Points, in no order, along strands that fork and pass close to each other.
Two points are linked if the straight distance between their rows is under 54.7.
Q_449: [  6   8  -3  -5  -5 -15  -8 -10   0 -16  11   7 -10  -8  10  -2  -4   1
 -16 -17 -11 -16  14  -5]
Q_953: [ 14  31 -15 -31 -25  -5  -9 -10   9  -4  16  19   1  14   8  -5 -16  -8
   4  17  12   6   2 -24]
Q_719: [ -7   7   8 -12  -3  18 -11  18   9   0  -4  51  14 -16  17 -12  -1 -25
 -16  -6 -28 -12  -1 -24]
Q_899: [ 24 -16  19  13 -36   5  15  -4  14  -1  28  -4  -4 -23   6   6  14  28
  14  17  11   7  -1   9]
Q_921: [  6  14 -12 -12  -9 -15 -13  14  -4   4 -13 -17 -23  16   1 -19  20  21
  -7   3  18  12   9   7]
Q_254: [ -4   6   4   8 -18   4   2 -17   7   0  -2  23  -1  10  17   6 -17 -11
  -6  11   0  -1  -7 -10]
Q_764: [  7   8   6 -23  -5  19 -27  11  20   4  -6  39  21 -28   6 -13 -14 -36
 -18  -1  -9  -5 -11 -26]
Q_523: [-13  12   8  17   1  -2   3 -13 -19   1  -1  -3 -16  24  -8  -7 -15  -4
  -4   3 -12   2  15 -28]
Q_812: [ 13  -2   2  -6  -2 -12  -2   9   2  -2 -22 -33 -24   3  -1 -16  25  11
   2   3  -1  14   9  27]
Q_682: [ -7  -2  -5  16  -8 -11 -16 -10   6 -39  25 -12  26  -2 -10  -3 -15 -12
  18   7  22   6  11  -9]
Q_761: [ -9  -3  18  14  26   9  17  19   0  -3   8   8   7 -13   6   5 -28 -16
 -12   9  -9 -27   3   1]
Q_251: [ 14   3   4 -20   6  11  16  -4   6 -10   5  34   4 -18  14   6 -16 -24
 -23   6 -19 -35   0  -3]
Q_557: [ -8  -8   3   3 -11   1   2  10  -4  -9  -7 -40   0  18  -1 -15  29  18
  20   8  18  27  -9  -1]
Q_508: [ -7  -1  -1   1 -10 -14  -9  -5  20   3  15   1  21 -15  33  16   2  -8
 -18 -10  20  18  -3   6]
Q_713: [ 13   4  -4   3  -4   9  30 -25   8   6  18  22 -11 -12  17  30  -1  -7
  10  16 -30 -30   1 -10]
Q_322: [-23 -18  -3  -6  34  -7   4   6  -7  14  -3 -16  17  -2 -22  -3   8   3
   9 -18 -27  -9  -5  35]
Q_389: [ -3   1  15 -18   6  15   9  11  -8  10  -7  43  13  -9  13 -12  -2  -9
  -6  -9 -30 -25 -11 -28]
Q_657: [ -5   9  10  11  12   2  21  -4  -7  31   1  25  -4  -5   0  10  -8  -8
  -4  -8 -18 -25  -8 -12]
Q_268: [ -8  15  -7   1 -10  -8 -31  10  -2   3  -6  22  14  -1 -16   5 -26 -23
   7  -7  23  22   4  13]
Q_577: [  8 -16  25  -9  16   5  11  17  -8 -18  11 -26  -5  -9  -6  -8  14  20
  12  15   5  -3  -3  17]
Q_626: [-14   4 -17 -21  36   2  -2  21  -1  30 -27  -3  -6   3   7   2  19   8
 -15 -13 -18  -3   2  20]
Q_351: [-10  17  -8  12 -14   7 -12  -6   2   6 -10  32   4  15   4  -5 -17 -21
  -9   4   3   0  -3 -29]
Q_198: [ 19   8   3  -3 -17  -3  -4 -29   7  -9  22  11 -14  -7  12   4  -9  -5
 -11  -1 -12 -17  15 -33]
Q_905: [  2 -13   8   3   6  28  15 -32   7  29  13  32  -3  -2  -9  14 -20 -11
  -7  -4 -45 -33   7 -31]
Q_619: [ 13   1 -19 -19  -9  -4 -25  -7  -5  13 -30   9 -12  19  -3 -24  -5  -9
  -7 -11   3   8  -6  -7]
Q_948: [  1   0   3  11  -6  -9  -9   0  -2 -30  14 -14  -2   1  -7  -6 -12  10
 -12  -5   1  -9  12  -8]
Q_808: [ -2 -12 -10  12   8   2  37 -21  -5  22  28  12   2  10  -7  29   4  23
  29  15 -22 -28   4   1]
Q_452: [  1 -13  -5  16   3 -10   9 -11  -7  -3   3  -9 -14  12 -18   0  11  11
  -1  -3 -27 -17   1   4]
Q_287: [  3  -3   6  23   2 -11  19  10 -11  21  -7  16 -17   8  10  -4  -4   2
 -12  -6 -12 -11   1   2]
Q_564: [  1  14  -6   4 -18   3  14  -5  16 -15   2   0   3 -15  34  18  12 -15
  -8  25  23   6  -1  -1]
Q_573: [ 30   7  -4   0 -16   5  16 -22  11  -7  12  20 -23 -11  10  10  -1  -3
  -6  19 -10 -31   8 -18]
Q_551: [  0   2 -12 -11  33  -7  12  22 -11  18 -24 -18 -12  -1  -2  -2  33   8
   0  -6 -11   3   4  32]
Q_641: [-15  10   1 -20  14   3  -1   8  -2  26 -26   5 -16   4   5 -10   7   1
 -17 -17 -30  -5  -4   9]
Q_131: [ -4  -6  16  26 -13  10  16 -12  -2 -28   7 -27  -4  -2  -2   2  15   8
   9   9  -4   6  -2  -7]
Q_286: [  7  21 -13 -17  12  -1  -5  28  -7  -2 -25 -16 -31   9   3 -10   1  17
  -1   7  16  -3  11   1]
Q_875: [  4   2 -29 -23  -8 -17 -39  -2   4  17 -22  19  -4  12   2 -15   4  -6
 -16 -26  15  16   2  -2]
Q_562: [ -7 -28  23  25  -3  11   7 -14  -1  -2   1 -15  20  -7   9   4   9  -7
   9 -12  -2  21 -18   1]
Q_256: [ -4   3  -7  15 -25  -9   4  -2   5  -7   6   0   5  17  11   5 -12   4
   4  14  24   9 -10  -3]
Q_944: [ -1  -1   5 -14  -5  16  -4 -12 -10  12 -22   7 -19  29  10 -18   1   1
  -7 -11 -25 -13   0 -31]
Q_453: [  8 -31  17 -17   3   2 -10   7  -3 -20   2 -25  -6  -5  -5 -23  20  21
  13  -4  11   4 -11  11]
Q_177: [  0  -7   1   4   3   2  -5  -2  11 -12   1  -5  13 -25  19  19   5  -6
 -23 -13   3  20  -6  11]
Q_891: [ 20 -22  -8   3  -2 -10   0  -1  -8  16 -14 -13  -3 -12  -7   7  33  11
  -8 -19  11  31 -11  19]
Q_164: [-16  -5   2  15  12  -9   8  32  -1   6 -13  -7  -2   1  23   3  16   7
   0   0   9   9  -3  15]
Q_72: [ -6   5  -8 -11  11   3  -3  -2 -10  10 -18  -1 -26  29  13 -22  13   2
  -6 -11 -22 -17   6  -7]
Q_79: [  5  26  -2   6  -7  -6   2  11  -1 -16   5  13  -3  -4  18   0 -21  -9
  -3  28  25 -16   7 -24]
Q_76: [  2  -6 -12  -1   3   7  38 -37  11   9  36  14   6  -5   6  34   2   4
  21  23 -35 -31  14   2]
Q_345: [  2   6  -3   4 -19  -9   2  -3   8 -26  35 -17  32  14 -24   5  -9  -3
  25  13  34   8  -5  -8]
Q_303: [ -1   9   8  13   8  -2  -9   3 -23   0 -18 -23 -11  24 -19 -18 -12  -2
   1  11   0   9  14 -11]
Q_545: [ -6  13 -12   2   2  -7 -27  17 -11   7 -20  -2   6  -1 -21   3 -13  -7
   6 -15  19  27   9  21]
Q_524: [  1  17  15  -1 -15   7   7 -14 -13   3  -2  18 -25  23   7  -9  -2   1
  -5   5 -17  -3   8 -42]
Q_954: [-14  -4   4   0   6  -3 -30  17  -2 -24  15 -17  13  -3  -3   3 -17  -4
  20  -1  29   4  13  -3]
Q_722: [-12   3   3  20   7  -6  -3  22  -7  12 -13  17 -10   7  13   1 -11  -1
 -11  -5  -2   6  -5  15]
Q_96: [ -2 -11   5  -8  14  27  11 -27  -2  53   7  36  -3  10  -6   3  -7  -4
   7  -7 -47 -32   1 -38]
Q_765: [-11 -19   1  12  18  -3   3 -23   0  14   1  -5  -6  14 -19  -2  -7  -2
 -10 -14 -37 -19   0  -7]
Q_444: [-24  -3 -17   1  11  -3  15 -22  -8  55  -5  18   3   8 -16   2   4   1
   7 -11 -34 -25 -10   6]
Q_418: [  0  -2   3  -7   4   0 -17  10  -6  -1 -17 -32  11   9 -16 -17  21  -2
  29   7  34  31 -10  14]
Q_483: [ -9 -10  -1  10  -3  15   4  -4  -5 -23  -5 -40 -10  10 -11  -4  18  12
   6   3  11  13 -10  -6]
Q_578: [ -9  -1 -11  -5  14   4 -39  24  -9  -2 -27  -8  -3  -4 -23   9   0   4
  27  -1  28  32  16  26]
Q_36: [ 22 -27 -10  -5   8  -6   0   3  -4   4 -17 -22  -9  -2  -8 -16  48  18
   6  -2   5  25  -2  26]
Q_581: [ 21  -7   7 -10 -25  -1  13   0  18 -23  20 -16  -1 -27   2  10  18  27
  -8  16  21  14  -2  17]
Q_431: [  6 -10  -2   9  -8   0  31 -16  -5  15  24   1 -13   5 -10  17  11  26
  28  10 -25 -19  -4  24]
Q_318: [  6  20 -11  15 -13 -10   6  13   7 -28  10  -3   3 -11  21   5   2 -11
  -2  22  40  -1  13  -7]
Q_106: [  7  16 -23 -18 -15  -9  -2   1  16 -15  23  -5  28   9 -18   8 -16   6
  18  11  42  11  -7  13]
Q_840: [  2  -8 -16  -7  -4   5 -19  13   1 -25   0 -25  -8   8 -24  -9 -13  17
  14  10  34   1   0  14]
Q_513: [  0  -4  15   9   5   2  32  -6   1  -1  -2  -4  -2  -9  11  16  -7   0
   2  20 -11  -4 -10  10]
Q_171: [  2  14  -4 -17  -8   9 -28  -5  20   9   0  25  18 -13  17  -1 -22 -25
 -26  -9   7   3   0 -17]
Q_17: [ -4 -17  18  21 -19  -4  -3  -7   3   2  11  -7  31   3  -1  -2   6 -18
  20  -3  11  30 -12 -10]
Q_825: [ 18  23   0 -24 -14   4   3  -9   5 -20   1  -1 -12 -13   4  11 -15   6
 -18   9   2  11   3   1]
Q_62: [  9  -7   7  10  -5 -12  -4   3  -7 -18  16 -12 -19  15 -19 -13   0  21
   3   2  -8 -11   9   1]
Q_388: [ 11   7   2  -5  10  13  17  -3  -7   4  -3  30  -8  -5   5  -2 -10  -4
 -17  -4 -20 -28 -11 -22]
Q_321: [  8   6 -14 -20 -12  -5 -10   3   7 -20   2 -11   5   0 -15   4 -20  19
   7  -2  40   9  -1  13]
Q_370: [ -2  11  15 -13  21  21  10  14  15  -2  -1  20   8 -23  15  12 -25 -29
 -22   4 -18 -21   1   8]
Q_188: [-10   4 -15   7  -6 -19 -15   5  16 -14  18  10  30  -3  16  15  -7 -17
   1  -6  21  16   5  13]
Q_959: [-18 -11  -9  -1  23 -17  16  -3 -11  42  -3  -2  20   3 -24   0  -1  -3
   6 -12 -29 -26  -2  22]
Q_587: [ -9 -17   2  18   5  25  14 -25  12  27  -3  10  -1   6 -16  -1 -13  -6
 -17 -14 -40 -16  -1 -14]
Q_718: [ -2  -9  24   3  10   4  37   7 -15  -1  12 -21   3  -5  -5   7   9  18
  17  13 -11 -13 -16  15]
Q_43: [  7 -17   9  10 -16  -7 -18  -3 -10 -14  18 -19   7   1 -16 -14  33   5
  22 -15  20  16 -10 -11]
Q_848: [ 20   2  -4 -15 -15  -2   4   3   7 -23   3 -10 -10 -15  -2   5 -15  26
 -15  12  18  11  -2  15]
Q_66: [-16   5   6   8  29 -11   6  29 -11  -4 -10 -14  -2   0   3  -4  28   6
   6  -9  -6  10   2  25]
Q_543: [ -4  -9 -13   6  11   4 -20  31 -13  -9 -21 -19   2   5 -12  -8  13   3
  32   0  33  27   1  20]
Q_424: [-27  -9  11  -4  24   3  14  -1  -7   3   7 -21  21  -6  -2   7   9   1
   6 -15 -28   6 -12  28]
Q_884: [ 20 -16  16  19 -17  -4  20  -7   4   7  21   0 -10  -6   7  19  17  22
  22   9 -11  -2  -4  16]
Q_717: [ 17   0 -15 -18  10 -19 -33   7   0  13 -11  19  -6  -4  -4   7   2   5
 -23 -19  13  21   1  13]
Q_356: [ 14 -34   2  -5 -11  -6 -18  15  -5 -12  11 -17  -1   0 -12 -28  36  12
  16  -7  25  13 -15   5]
Q_123: [ -4  28   6   2  12   6   4   6  -7 -18  -5   1  -8  -9   8  -1 -19  -9
 -14   8  20 -26   7 -25]
Q_184: [-24  11  -2  -5  12  10 -30   6  14 -20   4 -10  13  -5   9   9 -36 -13
   3   0  16   2  17  -6]
Q_745: [ -3   1  -9  20 -16 -27 -16  -6  -7 -14  13 -19   7  19 -22 -16  12   6
  19  -8  14  14   5  -4]
Q_827: [ -3  16 -11 -11   0  12 -23  -1  20 -20  -1  10   8 -10  21   6 -25 -24
 -12   6  15  -6  13  -9]
Q_858: [ 17  -9 -17   2  12 -22 -22  -3  -2  19 -25  -6   3 -11 -12   4  15   5
 -22 -21  23  32   2  18]
Q_392: [-20 -11  -4 -19  11  17  10 -21  -7  46  -5  26   0  18  -7  -5   4  -2
  -1 -12 -47 -26  -2 -19]
Q_653: [ 11   1  12   2  -3  -1  32   5   5 -18   3  -4   1 -25  23  18   5  -6
  -8  20   7  -2  -5  10]
Q_501: [-14 -16   9  18   4  13   2  -5  19   1 -13  -8  14 -19   1   9   5  -6
 -15 -20  -7  15  -9   7]
Q_586: [-17  17   0   8 -14  -2 -21   2   0   2  -1  23  13  15 -16  -8 -38 -26
   3   5   9  11   0 -14]
Q_391: [-18 -14  20  14  17   8  19  -6  10  10   1  -4  31 -14  -1   9   7  -3
  -2 -13 -28  -4  -9  19]
Q_860: [  0  17   4   3  21   2   5  14 -11   5 -31 -23 -22  17 -10 -21  -4  -1
   1   3   1   1  11   4]
Q_29: [ 14  28   3 -32 -17  -3 -12  -4  -4  -8   2  12  -6  -4  12  -6 -17   2
 -15   6  11   5  -1 -27]
Q_855: [  0   2  -1  19 -13 -14  -4   6 -16  -3  -3  -7  -3   9  -2  -2   1   1
   6  -7  19  18  -5  -3]

Follow the links from the first point to the second, and from the first to the third. Name the last point that the two ways share.
Q_523, Q_825, Q_370: Q_388
Q_948, Q_29, Q_287: Q_848
Q_287, Q_713, Q_29: Q_848

A fork is a point with three links, a tip a point with one. Leave the first point through the second and follow the links. Name the first fork or tip that comes.
Q_198, Q_573: Q_848
Q_551, Q_626: Q_619
Q_303, Q_523: Q_388
Q_79, Q_318: Q_131
Q_131, Q_483: Q_123
Q_948, Q_62: Q_501
Q_389, Q_719: Q_321

Name the points in between on the shortest way along the links from the first point to the second, in order.
Q_444, Q_848: Q_392 Q_96 Q_905 Q_587 Q_765 Q_452 Q_62 Q_948 Q_449 Q_198 Q_573 Q_713 Q_76 Q_808 Q_431 Q_884 Q_899 Q_581
Q_389, Q_825: Q_719 Q_764 Q_171 Q_827 Q_184 Q_954 Q_682 Q_345 Q_106 Q_321 Q_848
Q_345, Q_72: Q_682 Q_954 Q_184 Q_827 Q_171 Q_764 Q_719 Q_389 Q_388 Q_657 Q_287 Q_722 Q_164 Q_66 Q_551 Q_626 Q_641
Q_578, Q_653: Q_545 Q_268 Q_586 Q_351 Q_254 Q_256 Q_855 Q_745 Q_43 Q_356 Q_453 Q_577 Q_718 Q_513
Q_812, Q_72: Q_921 Q_286 Q_860 Q_303 Q_523 Q_524 Q_944
